Points, in no order, along strands that fork and pass close to each other.
Points whose rows are less than 122 apart are linked; no others are. Some points are linked to none.
(431): [-12  33  -9  17 -12   0  13   9   0  10   1  36   8 -11  10   3  -7   4
  17  17  -9 -12 -21   8  33 -14 -14  16  44  -6 -16  20  17  23  -8   7
  -9   6  -8   8   2   4 -22  25 -23  -4 -17   1  -5  26   1   8   3  12
   2  -8   2  -1]
(537): [ 67 -34  -8 -14  23  16 -51   1 -21   1  13 -78 -43  40 -15  39  -7 -13
 -46  13  26 -23  35   3 -51  26  26  -2 -90  36 101 -61  -3 -29  -7   4
  46 -25  14   8 -29   4  43 -22  28 -33  51  13  54  26  -7   6 -40  -7
   2  -8 -12 -11]
(531): [ -9 -24  45 -43  18   3   6   9  10 -13   4 -49 -30  31  -5  11  15 -29
 -13 -65  21  20   2   8 -55  -2 -33   3 -36 -37  -1 -48  -6 -22 -15 -46
 -16   6  42 -52  17   8  20 -31  12 -27  -4 -15 -54 -68 -57 -17 -27 -29
  -2  23  17  44]
(73): [  6 -43  15  21 -10  11 -11 -24   0   4   0  40  46 -15 -30 -30 -14  16
  17  -4 -20  36  28  15  31  -2  24 -69  13   7 -27  12 -13  11  22  41
   5 -20 -50  17   1 -33  28   2  10  67  27  -1  39   6  60  44  40   0
  38 -28   1  -1]
(476): [ 18  31  11  10  -8 -20  26  26  -5 -47  -3 -93 -30  37  -6  -4  34   5
 -20  25   1 -33 -29   3 -36  17 -42   1 -28  23  14 -52  32  22 -51 -68
 -22   3  73 -11  21   8  51 -46 -16 -19   2 -19  14  -7 -16 -42 -45 -39
 -36 -39  18   2]
(588): [-43  29  -5   6  -7 -27  46   6  12 -16 -14  53 -16   2  20 -43  13  10
  17  -4   3 -18 -28  -2  29  -6 -24   5  73  -5 -46  -6  -8  26 -18  -7
 -22  29 -11  -5   5  13 -24  21  -9  -3 -40 -19 -27  -8   2 -23   5   3
 -19 -32  24  -3]
(373): [-26   8  15  -9  18 -17  39  -2 -10  -2  -6  18 -37  23   8 -38  29  -2
   8 -31  18 -13 -20  24   2   0 -37  -6  36 -21 -26 -50 -10  39 -26 -38
 -27  23   4 -28   2  12  13  11   3 -11 -18  -4 -42 -37 -32 -27  -9 -21
  -2 -22  21  32]
(42): [-46 -10  12 -21  10 -13  38 -22  42 -33 -34  73   8   0  -7 -52  18 -10
  22 -42   0  40 -10  -9  22  -9 -18 -47  68 -21 -76   2 -25   0   2   1
  -5  20 -19 -22   2   2 -14  21  13  31 -39 -24 -77 -60   9   5  28   6
 -12 -12  41  32]
(607): [  1  21 -21  14   1 -14  14   8 -36  14  -6  40 -22  24  29 -12  13   6
   2  -1   3 -47 -25  15  27   5  -4   2  18  18  21  -8  -8  32 -18   2
  -6  18 -10  33 -18   2  -8  29  -7 -32  -6  14  29  35   9 -20 -11   4
   6 -16 -14  -7]
(347): [-10  25  16  -4   7 -16  43  11 -17  -2   5 -13 -34  30   0 -29  32   5
  -4  -8   7 -30 -30  21 -11   2 -42  -4  15 -13  -2 -57   7  48 -45 -53
 -27  17  33 -22  16  11  29  -3  -2 -20 -12  -8 -15 -32 -35 -37 -22 -32
  -7 -32  13  30]
(746): [  33   13   14    2    3   -9    0   24  -12  -44   -3 -106  -35   48
  -20    1   28    3  -32   21   12  -25  -20   -3  -54   29  -39   -3
  -55   25   30  -66   31   19  -47  -66   -9  -16   74   -7   12    6
   73  -46   -1  -18   16  -15   19    5  -26  -35  -49  -37  -29  -29
   11    4]
(981): [  9 -51  12 -36  43   2 -18 -14 -19  25  11 -27 -34  41  -4   2  -2  -6
 -21 -63  20   0  31  32 -39  19  18 -19 -58 -22  40 -47 -35  -4   7 -18
   5 -10 -15 -19 -21 -15  42  -6  31 -14  26  26  10 -34 -13  -8  -5 -13
  39  26 -23  34]
(668): [ -7 -21  42 -50  17  16 -19  17  24  -5   7 -54  -9   8 -10  44   2 -37
  -5 -64   9  24  -1 -15 -56 -20 -23  30 -40 -55  -2 -20   2 -59   2 -34
  -6   2  44 -57  10  26  -3 -31   8 -22 -16 -14 -84 -68 -71   5 -24 -20
 -18  47  13  54]
(444): [ 33  10 -12  33 -35  31 -44  14  24  11  28 -12  52 -76 -26  33 -42  10
  12  75 -33  47  20  -6  11 -22  29  29  -5  12  -6  54  46  -3  29  43
  15 -26   4  -6  42 -11 -16 -12 -11  34   4  -8  19  35   1  52  13  16
 -20 -12  23 -34]
(669): [-29  29   7 -13 -29   7  11  14  43 -23  -6   0  14 -20   9  12  -1 -13
  17  -5  -1  18 -17 -13  -1 -25 -31  27  35 -19 -45   9  26 -15  -8 -13
 -10  11  30 -40  24  17 -30  -8 -33  -2 -25 -17 -71 -27 -35   0  -2  -9
 -25  10  25  17]
(181): [ 16 -18  13  -1  -2  30  -6  -4   4  25  20 -26  16   1 -27  32 -15 -10
   3  -5  -5  13  18  27  -7 -10   7  -3 -21 -20   8 -14  19  -4  -4  -9
  -1 -25   3 -14   0  -7  13   0  10  13  23   7  -1  -7 -23  19   0  -9
  26   4   4  36]
(151): [ -1  45  -1  50 -45 -29  32  33   2 -20  -6  16  11 -14   7 -21  19  26
   8  50 -13 -17 -31 -11  32  -7 -29   5  61  30 -22  21  19  47 -26 -12
 -19  15  21   9  17   2  -3   2 -27   1 -23 -24  26  26  29 -17 -14   8
 -34 -43  23 -21]
(966): [ -3  -5 -18 -24  29 -22  -3  -9 -54  19  -3  -8 -57  47  49 -10  22 -12
 -24 -45  26 -55 -10  21 -35  17   9   1 -46  -2  62 -48 -33   1  -7 -21
   7  18 -10   8 -31  16   7   5  24 -61  13  20  13  12 -26 -39 -21 -10
  15  14 -37  -2]
(692): [ -9 -18 -26 -31  36  -7 -13 -18 -45  33   0   3 -37  37  43   5   0 -23
 -13 -48  25 -41   2  17 -18  15  15   8 -37  -9  53 -25 -40 -15   7  -6
   8  15 -16  13 -36  10  -3  22  32 -50  12  30  -3   7 -19 -16 -13  10
  29  34 -40   4]
(318): [ -6  42 -18  23   1 -24  22  16 -56  17  -1  25 -47  29  37 -16  41  21
 -11   8  11 -74 -35  19  25   4 -15   2  21  21  39 -20  -4  52 -33 -14
  -6  27  10  33 -23  10  -2  29  -4 -37 -15  11  32  45   7 -38 -32  -3
 -11 -21 -12  -5]
(536): [ 29 -49  65 -21  10  15  -9  -2  23 -23   2 -83 -10  26 -64   4  -2   0
 -24 -25   7  48  39  14 -58  19 -11 -25 -58  -4  -1 -51   9  -8 -15 -29
  -7 -47  31 -49  14 -14  68 -47   9  28  33  -7  10 -53 -18  -2 -20 -42
   4   6  24  45]
(438): [ 22  -6   2  34  -9  38 -28  -1 -15  41  35  18  30 -29 -37  21 -16   2
  12  30 -16  -1  14  44  35 -14  15 -11   3  -6   7  15  30  30   7  36
   6 -30 -18  23   2 -18   7  22   8  31  23  20  31  40   8  51   8   4
  47 -12   1  14]
(729): [-13  -8  11 -35   8 -20  15   7   4 -22 -25 -29 -23  19  29 -11  -3 -14
 -11 -39  27   1  -2 -14 -38  10  -3  15 -17  -6   6 -15 -36 -33   0 -31
 -12  15  -1 -22   5   1  -8 -21   1 -34   1  -7 -20 -28 -22 -32  -1  -6
 -13  17  -9  -2]
(81): [-12  43 -11  32 -33   4  -2  22   7  13  17  16  23 -34   4  21   1   6
  18  35 -29 -12 -26  11  27 -30 -17  34  40  -6 -17  31  39  31 -16   3
  -8   3  18  -2  18   9 -20  19 -38   4 -20  -1  -8  35 -10   8  -7  13
  -5 -13  19  -3]
(756): [-22  22 -24  21   0  -5  14 -17 -20  17  -3  80  -5   2  22 -21   0   9
  26  -4 -11 -24 -24  20  42  -5   0  -5  61  -8 -18  19   0  29   4  22
  -8  15 -34  34 -13  -1 -28  42  -4   1 -19   8   2  27  23   9  18  17
  22  -3 -12 -12]
(660): [  1  18 -15   0 -13 -21  11   3 -23   2 -11  17 -17   5  34 -12  -2   1
   2   6   6 -21 -11  -4   5   7  14   6   6  25  18   7 -23  -1  -6  -3
  -5  13  -9  19  -5   2 -18  -2 -13 -26   1   4  23  23  14 -20  -2   2
  -1  -5 -16 -28]
(714): [-48  17 -23  12  12  31  -3 -19  23  29  13  48  20 -24   4  20  -4 -10
  32  -2 -15   6 -15   4  29 -28 -10  33  38 -53 -50  32  37   1  15  12
  -5  -5 -12  -6  -8  20 -47  49 -15  10 -24  17 -59   9 -32  26  16  19
  19  34   2  18]
(113): [  2  -8   0  38  -5 -14   8  -3 -21  10   0  60  25  -9  -5 -35  -4  23
  19  13 -21   2  -3  15  56  -3   0 -51  38  11 -20  12  -5  41   3  28
  -8   2 -51  50  -2 -24  10  13   3  34  13   3  55  30  53  34  17  14
  31 -35 -10 -10]
(901): [ -5  50  -4  43 -54 -13   5  37   1  -5   8   4  12 -30   9  21  12  17
   9  49 -27 -15 -35  -8  19 -22 -31  40  43  21  -7  36  45  37 -16   0
  -1  10  42   1  14  12 -12   6 -47  -5 -31 -15   7  45   8  -8 -16  14
 -29 -23  21 -26]
(488): [ 43  30 -10  46 -19  -9   4  30 -49  10  16 -13 -24  15  -7  18  46  19
 -18  51  -3 -77 -18  22  27  17  -8 -11 -15  59  55 -14  31  46 -32  12
   8  -1  20  48 -14 -11  34  12  -5 -11  11   2  88  65  34 -14 -40 -17
 -16 -37 -15  -5]
(663): [ 46  14   2  37 -43  24 -30  22  26 -11  11 -42  50 -57 -29  28 -33  16
  -3  75 -21  39  24  -9   9 -10  15  15 -13  35   4  34  35  -6  14  24
   7 -25  20  -4  32 -24  -6 -38 -12  28   9 -17  35  26  14  34  -4   9
 -21 -25  28 -39]
(403): [-40  22  16 -24  -9  -5  36   9  37 -30 -12  17  -9  -2   1 -14  15 -15
  11 -21  10   8 -15 -18  -7 -23 -42  13  46 -17 -58  -9   5  -2 -16 -23
 -20  27  27 -46  11  21 -24   7 -19 -10 -40 -24 -71 -48 -30 -16  -4 -15
 -22  -3  33  27]
(610): [ 13  15 -47  10  -2  23 -46  -2  24  15  14  15  46 -65  12  34 -34   1
   3  68 -19  25  13 -59  -3  -6  45  57 -13  -7  14  80  24 -34  36  48
  27  -4 -11   8   7   9 -54  12 -24   0  -5  11  -1  33 -10  23  32  25
 -35  31 -21 -74]
(844): [ 27  20 -20  25 -34  13 -25  20  -3  13   8  -8  21 -42   9  31 -17   5
   1  52 -13  -6  -2  -2  17 -10  10  25  -8  22  26  35  30   0  -1  25
  17  -7   8  17   4  -4 -19   3 -21  -5  -3   0  25  46   3  11  -7   9
 -19  -3   3 -34]
(924): [ -6 -26  17 -21  30 -22  23  -9 -13  -9 -13  -4 -34  46  -4 -50  19   0
  -9 -34  13   1  -5  15 -24  33   1 -41 -16   6  11 -49 -26  25 -14 -33
 -15   7 -13 -10  -3 -21  38 -20   2  -9   9   0  14 -33   0 -32   0 -21
  17 -14  -6  16]
(460): [ 40 -11  -5  33  -7  57 -41 -10   3  45  44   0  40 -42 -58  38 -31   2
  10  39 -25  26  40  50  30 -17  27  -8 -20  -9   1  14  32  13  18  48
  29 -29 -27   7   3 -21  18  16  21  53  39  16  29  39   4  67   3  -1
  39 -18   3  23]
(410): [ 29 -67  56 -33  25  21 -15  -8  10   8   7 -71 -19  35 -48  18  -7  -6
 -19 -57  14  36  38  23 -54  16   3 -18 -64 -28  19 -53 -10 -13  -8 -27
   6 -37  13 -43  -5  -9  66 -26  18   6  37   7  -1 -61 -17 -11 -19 -23
  24  25   9  61]
(43): [-22 -25  44 -46  17  22 -18  -2  39   0  -5 -30  20 -10 -24  36  -6 -33
  -3 -57   6  43  16 -11 -33 -19  -2  20 -21 -51 -23   3   0 -57  20 -17
  -8  -6  25 -49  13  10  -6 -17  13   7 -10  -3 -84 -75 -40  10   3 -18
  -8  59  11  66]
(342): [ 19  20 -18  22 -30 -47  22  15 -17 -33 -33  27  -6  -1  34 -50   6  25
  -4  37   1  -5 -18 -44  18  25   9 -18  23  65   3  22 -21   2   3  14
 -11  27 -10  34   0  -8 -26 -30 -17  -9  -3 -24  57  36  61 -20   4  18
 -35 -26  -6 -60]
(232): [  0  -1   7  -8  14 -31  25   4 -20 -22 -13 -11 -32  41  15 -48  29  13
  -6  -6  18 -19 -13   3 -18  28 -11 -30  -5  19   7 -37 -22  30 -20 -39
 -20  16  -5  -3   5  -9  28 -25   2 -15   5 -10  26 -10   6 -42 -11 -18
  -3 -28  -6  -6]
(852): [-33   3  18 -22   1  -8  40  -2  37 -30 -27  33  -1   2  -1 -34  12 -15
   6 -31  12  22 -13  -8  -1  -5 -23 -16  50  -9 -58 -15 -12  -4 -10 -11
 -24  22   4 -29  14   7 -13   5  -3   8 -32 -29 -65 -57 -14 -14  12 -10
 -12  -3  27  31]
(70): [-19 -11  29 -24   7  30 -17  -9  42  -1   9 -10  37 -27 -29  43  -3 -32
  16 -25  -8  46   6  -3 -12 -29 -12  21 -10 -45 -39   8  26 -39  15  -8
  -3 -17  18 -39  22  17 -19  -4  -2  16  -3  -6 -81 -51 -42  23  12 -14
  -4  41  20  63]
(527): [-33  35  13   8 -34  12  12  12  61 -18   5  11  38 -41  -6  12  -6  -8
  29  20 -26  32 -14 -15  17 -36 -28  20  47 -12 -65  33  46  -7   9   9
 -10  -4  25 -34  30  15 -34   6 -46  19 -39 -27 -68 -14 -22  15   6  -4
 -26   4  36  19]
(501): [-13  25  26  21 -48  19   9   3  57 -28   1   3  64 -54 -24  12 -13 -11
  23  28 -29  52  -6  -8  19 -35 -22  -6  33   0 -69  33  48   0  11  18
 -12 -21  20 -30  45  -5 -16  -8 -28  51 -15 -31 -42 -19  -4  34   7   1
 -15  -6  50  23]
(584): [-37  14  -1 -10  14   2  24  -8   0  16   0  34 -19  13   8 -16  12 -11
  19 -34   6 -15 -21  23  18 -17 -27  11  38 -36 -28 -17   5  23 -15 -19
 -21  23  -1 -22  -6  23 -19  36   2  -4 -22   4 -50 -25 -32  -5   1  -4
  11  14   9  36]
(492): [-44  18 -30  -8  15  26 -11  -6  26  23   7  29  21 -30  12  24  -4 -12
  29  -6 -14   3 -14 -22   1 -35 -20  61  19 -58 -33  35  37 -25  17  -1
   1   5   7 -25  -8  32 -46  30 -29  -5 -21   8 -71   6 -53  15  10   4
  -5  48 -13  12]
(905): [-27 -43  -7 -24  16   1  -4 -38   4   1 -17  44  31  -6   3 -22 -24   2
  15 -34  -6  31  25 -15  18  11  45 -29  10 -16 -23  34 -54 -34  42  22
  17   8 -44  28  -8 -10 -13  13  31  31   6  15  -7 -22  46  17  67  22
  27  24 -28 -12]
(15): [ 12  57 -18  49 -27 -24  14  46 -36   7  -7  32 -27   4  34   7  38  27
 -19  51  -6 -64 -37 -12  33   7 -18  16  23  62  31  30  16  44 -20  15
  13  27  19  45 -18  10 -16  16 -30 -25 -21  -1  52  62  43 -35 -30  16
 -47 -23  -6 -31]
(72): [  2 -29  38 -46  18 -21   8   4   2 -26  -8 -55 -47  37  14 -13  13 -14
 -25 -50  28  10   1  -8 -57  16 -11   1 -45  -9  15 -38 -27 -18  -6 -48
 -15   2  21 -32  17  -2  23 -40   5 -33   3  -6 -20 -57 -32 -35 -18 -22
  -5  20  -2  11]
(802): [-31 -24 -20 -14  27  11  -4 -41  25   7  -5  40  42 -31  11   0 -24  -5
  20 -12 -11  33  23 -30  17   3  43   6  13 -31 -35  67 -20 -42  45  30
  13   0 -39  18  -5   8 -42  28  19  29  -1  22 -28 -14  16  27  65  30
  17  44 -37 -25]
(436): [ 12  36 -20  17 -22 -40  25  24 -36 -19 -24  30 -33  16  45 -26  29  19
  -7  34   1 -38 -23 -28  16  18  -2  -5  16  69  21  15 -14  20 -12   3
   6  25   5  44 -13   4 -25  -8 -21 -31 -11 -10  58  42  51 -40 -22  16
 -45 -19 -13 -48]
(633): [ 32  48 -12  52 -25 -26  15  41 -42  -1  -4   8 -32  22  17  10  56  26
 -26  58  -4 -78 -30  -7  37  22 -17  -1  -4  77  51   9  22  49 -24  12
   6  13  23  55 -16  -2  17   2 -22 -14  -4   7  79  69  50 -25 -37   0
 -46 -28 -19 -18]
(27): [-26   0 -22  12   1   6   6 -25  -5  14   2  71  17 -17  11 -18 -15   9
  30  -4 -18   9  -2   7  44  -9  18 -18  47 -11 -37  44  -7   6  30  31
  -1   4 -45  33  -4  -5 -27  39   3  23  -8  14   2  19  23  24  39  30
  30  11 -19 -19]
(762): [ 71 -24  -7 -14  11  21 -47  10  -8  -8  13 -95 -24  22 -21  55 -13  -9
 -40  21  28   3  33  -7 -55  15  21   9 -88  21  89 -51   9 -38 -14  -6
  45 -35  27   1 -11   7  33 -30  23 -29  40  -4  32  19 -10   9 -45 -13
 -13 -22   6 -16]
(496): [ 52 -31  34  -9   8  11 -17  -2  18 -25   5 -93  -9  34 -58   8  -4  10
 -28  12   2  30  38   1 -49  24  -2 -19 -66  16  17 -53   7 -11 -26 -25
   7 -49  23 -30   4 -15  62 -44   4  16  42  -6  38 -21  -2  -3 -28 -32
   7 -15  16  17]
(231): [-43  -9   5 -49  33  10 -11 -16  36  -2  -2 -12   6  -3  18  27   0 -25
   7 -48   9  14   3 -40 -39 -24  -4  48  -1 -57 -21  22 -13 -61  21 -12
  -3  13  -1 -40  -3  34 -40   5 -10 -17 -15   0 -82 -46 -56  -2   8   7
 -13  65 -22  29]
(810): [-20 -47  12  -3   9  17  -5 -31   8   4  -7  37  43 -13 -24 -22 -14   3
  14 -30  -6  48  32   9  27   2  32 -53   9  -9 -28  23 -32 -15  36  30
   9 -13 -49  10  -3 -24  19  10  22  55  14   8   5 -26  56  30  54  10
  41  -5   0  13]
(920): [ 15 -16  -5 -31  40 -19  -3  -1 -42  -6  -8 -42 -67  58  28 -19  25 -10
 -36 -26  27 -44  -5   7 -46  35   2 -18 -67  18  70 -65 -31   4 -15 -30
   0  -2  11   4 -25   1  38 -17  20 -46  32   9  26   4 -14 -43 -37 -22
   9   0 -25  -4]
(733): [ 36  15  15  18 -54   8 -17  23  33 -28   5 -59  47 -52 -38  24 -33   7
   2  64 -20  59  16 -18  -6 -15  -2  18 -15  27 -21  27  31 -22   2  10
  -2 -31  40 -21  42 -14 -10 -56 -15  38   2 -29  -2   5  -4  27  -5   2
 -33 -23  42 -24]
(646): [-17 -47 -10 -49  40 -10  -8 -44  -3  13 -12  13   6  -1  12  -4 -29   2
  -3 -48   5  21  38 -21  -2  18  61 -10 -28 -13  10  29 -72 -52  40  13
  21  24 -43  23 -15  -5  -6  -1  39   7  16  32   5 -29  44  -8  52  18
  24  48 -45 -15]
(741): [ -5   1 -44 -27  29   1 -27 -31 -41  41   1  12 -26   8  43  28  -3 -21
 -10 -16  20 -45   5   3  -6   7  31  25 -30  -9  53   5 -28 -32  17  22
  28  11 -22  28 -39  14 -35  31  24 -49   4  36   9  26 -13  -6  11  16
  17  48 -50 -23]
(142): [-24 -10 -32  10  31  30 -14 -39  -2  29  15  58  24 -27   9  18 -23  -6
  22   1 -12   1   6  -6  35 -14  32  14  20 -38 -22  59   7  -9  44  38
  12  -7 -44  30 -13   8 -45  53  14  22  -1  31 -13  23   2  39  47  27
  30  43 -37 -23]
(424): [ 14  -4 -23  24  15  27 -15 -20 -43  50  21  27   3   1  -6  12  -7  -5
   2  -2   2 -39   6  52  33   1  16 -11  -8  -6  28   0   0  18   5  26
  12 -11 -31  37 -32  -6  -3  45  20  -7  12  35  29  43   3  24  -3   5
  46   6 -26   9]
(319): [-19  16   2  27 -31 -48  40  10  18 -55 -37  50  17  -7   8 -67   7  33
  17  17 -10  25 -23 -35  43  -3 -21 -37  85  29 -52  23 -17  22   4  16
 -26  23 -21  23  19 -14  -4 -12 -12  30 -22 -37  20   2  50   4  20  26
 -26 -46  26 -35]
(875): [ 27 -59  27 -45  36   9 -28  -6  -4  20  16 -62 -33  32 -26  30 -11  -8
 -26 -60  15  15  41  22 -60  15  17  -5 -78 -37  39 -45 -26 -28   4 -21
  10 -28   4 -29 -20  -1  52 -13  37 -17  32  19   6 -39 -22   2 -17 -16
  33  33  -4  37]
(1020): [-49  18 -10  -1 -11 -22  43  -3  25 -22 -28  75 -10  -3  20 -51  -5  13
  26  -7  -2   1 -25 -27  29  -8 -13  -5  84 -12 -59  21 -19  13  -1  12
 -13  28 -25   0  -9  10 -35  30 -11   9 -44 -26 -37  -5  16  -8  26  27
 -16 -17  18 -21]
(196): [  0  20  10  45 -46 -39  25  19  19 -40 -18  20  43 -32 -10 -46   0  35
   7  49 -16  35 -13 -30  43  -1 -24 -36  64  41 -54  37  14  33  -1  21
 -24  -7  -5  25  32 -18   2 -31 -20  44 -10 -39  49  15  53  23   9  16
 -17 -51  24 -33]
(590): [ -4 -22   6  37 -21  11  -7 -16  -7  11   2  62  48 -26 -24 -25 -14  14
  23   8 -25  24   4  21  53  -9  10 -55  37  -1 -40  27   3  25  24  46
   0 -13 -56  42   8 -26  12  15   5  60  10   1  36  18  53  50  30  17
  38 -32   4  -9]
(418): [ 33  21 -10  40 -20   3 -10  22 -36  33  24  -2  -5  -2  -9  31  22  10
 -10  28  -7 -62 -19  31  26  -3  -9   1  -6  31  50 -18  34  35 -26   7
   8 -13  12  35 -18  -8  25  26  -7 -18  13   9  49  53   3   6 -37  -7
   6 -21  -5  12]
(264): [ 19  12 -10  39 -26  18 -15  10 -11  27  29  18  28 -32 -15  24 -16  10
  12  38 -23  -9  -4  32  37 -15   3   3  16   8   7  32  36  28   3  33
   3 -22 -13  31  11 -12  -5  13  -5  14  11   7  38  37  10  28   1   4
  15 -13  -2  -7]
(275): [ -8  11  10 -15 -31   1  -8  13  43 -44 -25 -48  19 -18  11  16 -17 -11
  -6  10   5  41  -2 -45 -31 -11  -9  36  -6   9 -28  25   2 -51   7 -21
  -1  -1  39 -39  25   8 -32 -44 -36  -3 -26 -32 -50 -28 -27 -16  -1  -2
 -44  15  17 -20]
(960): [ -4 -59  28 -41  48 -11   4 -13 -23  10   1 -22 -43  48  -7 -27  12  -1
 -23 -73  18   7  19  29 -39  32   7 -33 -49 -15  20 -53 -44   5  -2 -33
 -11  -3 -14 -18 -14 -19  57 -18  22 -10  26  15   4 -46  -4 -32   2 -17
  39  12 -16  32]
(16): [  8  16  27  32 -59  17   0  19  43 -20  11 -31  64 -58 -29  21 -17   0
  19  47 -29  51   4  -3   8 -25 -12   5  15  15 -47  23  45   1   1   8
 -15 -30  36 -26  41  -8  -3 -31 -24  44  -8 -28 -20  -4 -12  34  -4  -3
 -25 -18  43   7]
(585): [-55  -5   5 -15  14 -25  39 -17  33 -25 -37  84  -3   7  14 -59   7   5
  28 -37   0  22 -15 -15  28  -4 -16 -28  81 -16 -67   0 -33   2   3  13
  -5  39 -25  -2  -8   8 -20  30  10  30 -42 -11 -58 -34  13  -4  31  25
 -11 -15  31   5]
(293): [-39  21 -15   0  14  24  10 -10  -4  39  11  33  -5   4   3  13   5  -9
  29 -21  -8 -20 -25  32  22 -30 -21  23  36 -46 -31   4  24  18  -2  -6
 -12   7  -1 -10 -16  22 -26  44  -4   0 -20  12 -49   0 -30   9   2   4
  24  25  -1  30]
(1029): [ -45    2  -10  -28   33   22  -22   -9   49    5    1    0   24  -31
   10   39   -3  -25   16  -20   -9   18   -7  -49  -26  -28  -18   66
   -2  -71  -36   38   22  -57   19  -10    5    5    8  -43   -1   44
  -47   11  -32   -1  -19   -4 -100  -28  -60   13   14    7  -25   61
  -11   21]
(51): [  3  -9  -8 -17   0  -6   6  -6 -10   4  -8  -6 -10  12  25 -10 -10  -9
  -1 -20  12  -6   7  -3 -20  11  19  -9 -13   3  18 -13 -26 -16   1 -11
  -5   6 -18   1  -4 -10  -4  -8   7 -17  11   6  12  -9   3 -20  11  -6
  13   8 -11  -8]
(1018): [ 68 -27  21 -12  11  18 -37   2   4 -17  12 -90  -9  27 -51  34 -20  -2
 -29  21  18  26  47   7 -51  17  21   0 -73  15  56 -42   7 -27 -11 -13
  24 -49  23 -25  -2 -16  46 -41  25   3  43  -2  44   6  -5   8 -34 -19
   6 -13   7   1]
(968): [ 15 -43 -22 -14  44  27 -35 -43 -39  58  19   8   1  15 -17  27 -22  -9
 -11 -23  14 -23  37  43   2  12  40 -12 -40 -18  48  -9 -29 -17  20  31
  26  -7 -45  23 -38 -11   9  27  44  -2  30  45  30  14  11  24  20   8
  57  36 -39   8]
(521): [ -8   7  18  21 -50 -21  21   5  38 -47 -12  16  49 -30  -6 -33 -10  12
  11  24 -11  52   0 -28  22  -7 -11 -31  43  23 -61  31  10   7   6  23
 -14 -11  -8  -4  31 -23  -9 -25 -13  43 -11 -42   9 -12  33  18  20   4
 -12 -30  29 -18]
(509): [ 11  17 -30  32 -18  29 -42  -3  30  14  21  18  50 -70 -10  26 -41   6
  11  67 -33  38  16 -29  18 -21  29  35   0  -7 -13  75  38 -13  40  55
  13 -16 -13   6  29   0 -36   6 -18  28  -8   6  -3  28   2  46  31  23
 -17  13  -2 -53]
(463): [-29 -17  10 -47  19  -8   3 -14  21 -10 -18 -11  -7   8  24   4 -12 -22
  -5 -52  20  16   8 -27 -34   3  13  26  -7 -25  -4  12 -38 -55  18 -16
  -6  18  -4 -24   4  15 -23  -9   1 -24 -12   5 -48 -45 -23 -20  11   6
 -11  47 -20   4]
(323): [ 20 -37 -18 -18  34  30 -32 -35 -17  33  19  -8  11  -6 -11  30 -27  -5
  -9  -7  12   1  42   2  -7  10  58   1 -43 -11  45  21 -37 -38  33  38
  31  -6 -38  22 -23 -10  -8   9  43  -6  31  37  28   9  16  20  28  14
  35  26 -35  -6]
(931): [  2  35  15  10  -7 -24  34  33  -3 -32   6 -60 -28  30  -8 -10  36   5
  -5  15   6 -35 -35   8 -26   4 -49  -2   3   1  -8 -50  28  40 -56 -65
 -23  12  69 -22  23  14  47 -28  -6 -15  -9 -19  -3 -14 -34 -43 -35 -37
 -35 -37  24  23]
(836): [ -9  12 -12   9 -34 -42  33   5  15 -39 -33  46  10  -3  23 -49  -8  24
  12  16  -6  16 -17 -47  25  11   5 -22  56  37 -37  26 -25   2   9  18
  -8  28 -18  19  10 -17 -25 -18 -15  16 -17 -34  27   9  47 -10  22  28
 -22 -29  11 -58]
(555): [ 12  29 -42  14 -25  10 -35  10  11  11   3   8  24 -47  21  29 -21   2
   8  66 -17   4  -4 -42  -1  -9  19  51 -10  14  23  60  22 -16  21  36
  22   3   7  13  -3   9 -43   3 -34 -15 -11  10   2  38  -2   6   6  22
 -30  17  -5 -60]
(725): [ 42 -35  -1 -23  29   1 -22  -6 -33  11   8 -56 -46  47  -3  18   3 -11
 -45 -20  28 -29  29   9 -47  33  22  -9 -85  18  77 -57 -22 -19  -5 -13
  19 -18   0   8 -27  -3  40 -12  28 -39  44  21  42   8  -3 -15 -28  -8
  23   6 -18 -10]
(626): [-32   8   7  -2  11 -29  44   6  -3 -10 -24  39 -29  25  10 -62  26   9
  11 -27  18  -8 -19  12  15   6 -24 -19  54  -4 -32 -38 -29  43 -24 -23
 -26  30 -14  -8   1   2  13   9   8   2 -31 -11 -29 -28  -1 -28  -1  -6
  -1 -30  19  12]
(37): [ 37   4 -16  33   1  12 -17   5 -41  42  32  11  -8   4 -14  25   4   5
  -9  28  -1 -55  -2  49  37   7  14 -12 -19  27  52 -18  19  34 -12  30
  17 -21  -9  36 -25 -18  18  23   8  -8  19  21  70  57  21  13 -18  -2
  27 -12 -13   8]
(898): [ 43  24  -6  16 -24  -7  -6  34 -21 -37  -6 -67 -16   6  19   9  19   2
 -33  51   9 -22 -10 -27 -21  19  -6   7 -42  59  43  -8  15 -10 -20 -23
  14  -8  44  18   1  -2   8 -37 -10 -22  12  -9  43  28  11 -32 -40 -14
 -39 -26   8 -41]
(240): [ 10 -47 -13 -43  39   6 -25 -33  -9  14   4  -7   3   6  -1  16 -35  -3
 -20 -36  11  13  48  -9 -19  18  58   1 -54 -12  40  14 -68 -55  41  16
  29   6 -43   6 -20  -6  -5  -4  43 -10  28  36  17 -22  36  -2  35  16
  28  39 -41 -14]
(894): [ -3 -32 -24 -11  37  19 -13 -31 -45  57  14  20 -11  31   1   6  -8 -13
  -3 -40  11 -36  17  54  14  14  19 -20 -23 -19  34 -16 -25   7   9   5
   6  -4 -38  25 -40 -11  10  39  41  -6  17  42  13  17  -3  10  12   6
  68  23 -34  19]
(140): [ -3  26  -8  -2   9 -38  27  12 -33  -8 -13  -1 -50  40  36 -40  37   8
 -13   4  16 -54 -25   4  -8  17 -16  -1  -6  24  39 -42 -13  34 -26 -37
 -11  26  18  11 -10   7  16   0   5 -39   2  -2  22  10   6 -51 -27 -15
 -19 -24 -17  -9]

Follow the links from the first point to the second, and from the first to the third. Name the last point that the two ways share.
(43), (293), (232) => (729)
(142), (590), (436) => (905)
(931), (16), (1029) => (373)
(531), (626), (140) => (729)
(590), (418), (27) => (905)
(746), (463), (585) => (373)

A fork is a point with three links, a tip a point with one. Leave the first point through the second and follow the links. Name the first fork or tip that comes.
(16), (733) => (460)
(981), (960) => (729)
(901), (81) => (905)
(323), (968) => (521)
(875), (410) => (741)
(444), (663) => (373)
(27), (756) => (151)
